Each row is a point on a landscape with many valleys, with its height.
From any point a ball takes the steepest step (drop divided by distance) to one of its 2 nearest points. It stops when none of these is lower. Distance is the straight distance between rows; heights are no part of it.
buluf height 634: [-15  31   0   6  33  20  89   1  37  26 -29  10 -32  46   2  44 -16 -33
 -13  24   6 -21]
geros height 200: [-28   9  15 -15  59   4 -22 -18  18 -23  23  -1 -21  17 -10   9  24 -13
   2  35 -14  28]
mudig height 451: [  5 -25   3   3 -42  25 -23  15 -44  26  13   1  53  -1  47  18  10  21
 -20  -3  26  -5]
Tosor height 326: [-38  19  -1   2  -7  43 -21   9 -11 -16  10  32  28   4  -4  19 -57  18
  -9  70  29  13]
nuz height 568: [ 19 -52  10  16  23  -3 -34  11 -25  11  17 -41  13  -6  20  16  43  50
  36  12 -76  17]
Sakuz height 290: [ 19  29  19  37  61  23  21  10  16  46   8 -17   1 -37   0  31 -26 -19
  13  49 -35  55]
gutuk height 499: [-23  -3 -59 -42  19   1 -52 -82  -2 -30   9  50 -28  43 -32 -29 -14  17
 -34 -25  22 -13]
dadib height 345: [ 10  40  35  45  48  33   7   5  13  28  12  18   4 -15  16  29  -3 -29
 -36  40   8  41]
raka height 522: [ 55   9  15  40 -38 -19  19  58   6  23   8  28  26   3 -14  -3 -36 -17
 -25  -1 -33  17]
sut height 565: [-42  32 -16  -6  25  17 -41 -52  14 -49  10  59 -31  20 -63 -44 -11 -17
 -19   4  11 -13]
feg height 665: [  8  46  17  30  36 -34  41 -36  18 -20  -6  19 -15  42  -1 -30  42 -15
 -36 -36  23 -19]
rik height 256: [-46 -42  52 -33  38  16 -46 -20 -21   5  29 -33  19  34   2   9  -2 -16
  -1 -41 -10  -8]
vulip height 317: [-12  31   5 -25 -30 -31  66 -44 -13 -28  20  32  27  57  11  11   1   7
 -32  -9  15 -31]
bida height 151: [  0 -30 -31 -45 -46 -30  24   2  19 -19 -19 -14 -39 -24  -6 -10  44 -32
  29 -48   7 -38]
sefi height 597: [-26 -34 -42   4  24  -5  -1 -19 -13   0 -37 -23  -5  28  27 -18  -9  53
  14 -16  47 -21]
Fim height 382: [-19 -59  13  -9 -33  60 -72 -10 -53   8  13 -13  22 -18   9   3  -9  28
  -4 -18  14 -20]
romiv height 418: [ 24  42  13  55  22  -7  43 -24   1  11  20  29  21  26  35  27 -10   7
 -48  31   3  21]
Gokik height 210: [ -9 -33 -11 -15  -8  34 -48  19 -24  -9   5  -5  16 -13  13  18 -37  71
  15  66   7  30]
Fozir height 721: [-12  26  -8  22  27  33  39  44  -5  37 -25 -19  48 -13   7  14   0  25
  52  63  -1  14]
gutal height 279: [-10 -50   0 -69  22 -32 -42 -21 -16 -21  -3 -54 -16  17 -12 -26 -19  54
  34 -44  19  -9]
peg height 662: [-20  40 -14  -3 -23 -16  27   2  12 -51 -38  23 -11   3 -56 -67   0  -4
  21 -15  44 -30]
meril height 402: [-22   7  56  22  23  13 -59 -17 -12 -31  21   7  18   7 -38 -50 -24 -19
 -16 -27  31   8]
toger height 614: [-18 -30  17  41  36  37 -24  20 -29  21  17 -18  14 -29  -9   0  17   8
  25  27 -75  17]
Tid height 434: [  6  16 -44 -39  41 -45 -32 -57  24 -34   1  25 -46   3 -19 -46  -5  17
 -20 -38  32  11]
ven height 342: [ -3 -11  -6  -1  53   2 -68  -2  18 -24 -25   8 -14  52 -13 -40  -1  49
  -9  13  59  19]
mepo height 712: [  8  61 -11 -12 -10  14  46 -27  26 -33 -13  57 -28  30   2  16  60   7
 -48  44  27 -12]
deg height 42: [ 29  14   1 -19  -1 -36 -19   2  20 -15  -2 -14  -8  -7  43   6  78  10
  -3   3  23  13]
tuk height 300: [ -1 -91   5 -36 -50  26 -67 -14 -31   8   9 -44   2  17 -16  13 -13  10
  12 -56 -10 -28]
vusir height 311: [ -2  12  66  19  44 -10 -19  15  21 -13  24   3  11  38 -25 -14 -26 -44
 -19 -21  18  25]
vosom height 670: [  7 -11 -37  23  25 -25  22   6   2  19 -38 -35  13  32  62  16  14  64
  33  16  22  -5]
Gupil height 161: [ 48 -24   2  53 -47 -10 -30   5 -12 -12  -6   3  25   3  -4 -35  51  17
 -15 -23  -6   2]
kozup height 538: [  7   4  -1  29  -2  16  30  22 -15  55 -19 -23  -3 -76  17 -12   1 -33
  14 -45   3  -8]
zezu height 435: [-32 -11 -17  -2 -45  16  33  -8 -45  29  14   3  24 -42  17   5 -66 -17
   6 -44  -4 -39]
fam height 208: [ 18  -8  -6 -47 -37 -50  25  14  34 -15 -11 -11 -36   2 -11  -3 -25 -43
   1 -47   7 -16]
fere height 677: [ 13  72  14  31   5  25  60  11  11  10 -34   3  12 -51 -33 -22  34 -19
  25  44   0   5]
lelal height 429: [  5   2 -26 -12   9 -54  26 -68  10 -24  25  19   2 104  -5   6  18  14
 -26 -23 -15 -18]
Zizog height 221: [  1  29   6 -25  25  -2  31   4  18  12  18 -20  -5 -50   1  41  10 -26
  31  54 -57  43]
babud height 551: [  2  34  25 -45 -17  22  19  80   1  40   2  -1  39 -22  27  35  22 -26
  16  22  28  -1]
Rad height 195: [-25 -45  14 -34 -28   2 -16  -4 -13  12   2 -26  13  45   3  12  12 -33
   2 -53   0 -39]
Zifup height 405: [ 23   4  -5 -11   2 -55  17 -19 -19  -1  32 -26  28 -21  40  16 -11  43
  13   5 -37  30]
naguf height 350: [-55 -26  -8 -45 -27   4  -2 -18 -16   5  20 -13 -18 -22  -1  28 -79 -32
  15 -28 -17 -39]
sedi height 615: [-27  48 -34  -3   3  19  -7 -15  30 -38 -32  37 -48 -26 -51 -39  -8  -7
   9  35  33  -5]
Vonor height 663: [  0   5 -13  52  -3  41  29  38  -3  21 -14   3  28  -7 -14  11  35   6
  36  59 -57  10]
pez height 206: [ 58 -58   1  31 -29 -35 -39   9   5  -3  -8 -24  -4   3 -16 -32   9  12
   0 -46 -36  12]
fes height 158: [-22  14   1 -49 -11  -5  18   9   8   3  22 -18 -19 -75 -12  26 -20 -48
  40  11 -54  11]
Piti height 521: [ 12  -7  13  31 -36  -9  -1 -21 -41  11  32   6  23 -46  -6 -22 -44 -18
 -27 -49 -33   2]
kekek height 585: [ 10  25  -8  44 -35  43  30  61 -22  63 -14  16  22 -75 -13  -9 -37 -21
  18  -5   4 -12]
Tede height 419: [ -4  45 -11  18 -13  16  32 -11   2 -21  11  47  16  11   2  25 -33  15
 -33  72  11  24]
sebeg height 366: [ 12 -32 -38 -53   0 -40 -54 -22  13 -40 -13  -9 -34  18 -34 -43 -13  43
  16 -28  22   2]
butar height 506: [ 23   6  23  -5 -21  -8  -2  62 -13  39   0 -10  62  17  52  18  35  10
   1  -8  24  -7]
Kevo height 277: [-17   3   6 -37 -12 -14  -4  -3   8  -7  11   1 -23 -19   5  13 -67 -31
 -14 -12  20   5]
lipid height 98: [-22 -15   3 -29 -39  13  -5   9   2  -6   2  -7 -26 -49  -7   9  29 -53
  23 -20 -25 -22]
Tovu height 172: [-22  10   5 -11 -28 -18  46  -2 -24 -11  31   9  49  34  -4  17 -22  -2
   4  10 -39 -12]
zigeg height 289: [  6 -54 -31 -28   6  24 -64   5   6 -14   3  -9 -42  -4  14  36   5  49
   5  62 -13  33]
lud height 470: [-19 -20  29  19  25  30 -66 -24 -17  -2   7 -12 -34 -48  -8 -28 -11 -16
 -25 -30   9   7]
Tinam height 339: [ 16 -34 -49 -13   0   9 -48 -16  36  -7 -15  20 -72   8   9  19  26   5
 -33  22  11  16]
Vip height 45: [  6 -57  -5 -17  -3  -8  -8  39  -2  26  15 -24  -3   6   5  36 -67   2
  17   6 -51  20]
zibuk height 159: [ 11 -35 -16 -21 -90  22 -16  49  -1  -6  -4  13  -5 -74 -23   4  -3 -33
  45 -29   8 -28]
Nub height 381: [ 13 -16 -45   7 -31  -5  19 -15  17  -3 -14  19 -40  16  19  25   8  -4
 -25  13  -4  -7]
Ditef height 518: [-23   1 -17  36  11   7  40 -14 -11  12 -41  -6   9  24  21 -17 -12   9
 -12 -25  50 -36]
sil height 602: [ -4  29  -2  62  27 -19  34 -42 -11  -6 -19  10  -7 -12  -5 -55   0  -3
 -23 -35  21  -8]
Fenim height 714: [ 10  53  28   1 -14 -36  56  12  13 -32 -20  10  18  17 -18 -41  47  -7
   3 -21  19 -31]
Teveb height 137: [-30 -27  49 -65   8  -9 -60 -33 -31 -18  39 -40  20   3 -17  -5 -37   8
  10 -49  16   0]
Vusa height 507: [  3   6  20   2  22  14 -11  -8  -4  34   1 -25 -35 -88  29   4  -4 -32
 -19 -24   5  19]
Dela height 299: [ 15  28  16  -6   6 -51  65  18  -3  24  35  -6  40  16  25  32  -6 -12
  11  -3 -56   7]
vam height 496: [ 35 -23 -18  32  30 -55 -14 -43 -11 -13  22 -28  -2  24  24  -1  20  71
  18   3 -61  24]
seza height 268: [-32   3  12  20  79  27 -56  -9  12 -22 -11   1 -18  22 -25 -40  41  11
   2  16  16  16]
Meve height 115: [ -4  20   2 -22  30 -31 -31 -28   5 -42  23  -2  12  19  12 -10  78  34
  12  31  -2  26]
serov height 633: [ 33  41   2  31 -53  42  52  68  -5  27 -24  28  32 -50 -22 -10  44 -10
  24  22   7 -20]
mefe height 589: [ -9  35  15 -15   2  39  56  49  26  31 -40   1  -2   6   4  26   4 -37
  10  23  32 -26]
murik height 448: [ 54  -1 -30  29 -27 -52  43  12  25   8 -11   2  -6  26  17  19 -41  13
 -10   7 -18  10]
dakal height 129: [ 32 -73   7   5 -11  -6 -32  59  11  28  -9 -35 -11   4  -7   6 -15  -4
  26 -28 -49   1]
bedu height 420: [-11  -6  20  12  12  -4   7   0  10  -1  -8  10   9  76   2   3 -30 -16
 -37 -16  43 -16]
vosu height 97: [ 46  16  15  33 -25  -3 -13  22  14  -3  -5  11  -3 -35   5 -16  55 -23
 -29  -6   1  15]
pugo height 679: [  3  44 -11  17  12  36  59 -10  35   7 -29  29 -28  33   7  48  49  -9
 -20  76   0  -4]

Where does a ball stop that starts at each point below?
peg -> Teveb
pugo -> Rad
Piti -> lipid
toger -> Tovu
serov -> vusir
romiv -> lipid

Call two points neighbours if one is among the 2 nearest of the other. Go from one point of each pair to the other, from neighbour to neighbour, staying as low as possible. Name the highest point that can't be avoided.
Ditef / Tovu -> feg
Rad / Teveb -> rik
lipid / Gokik -> Tede
Vip / deg -> pez
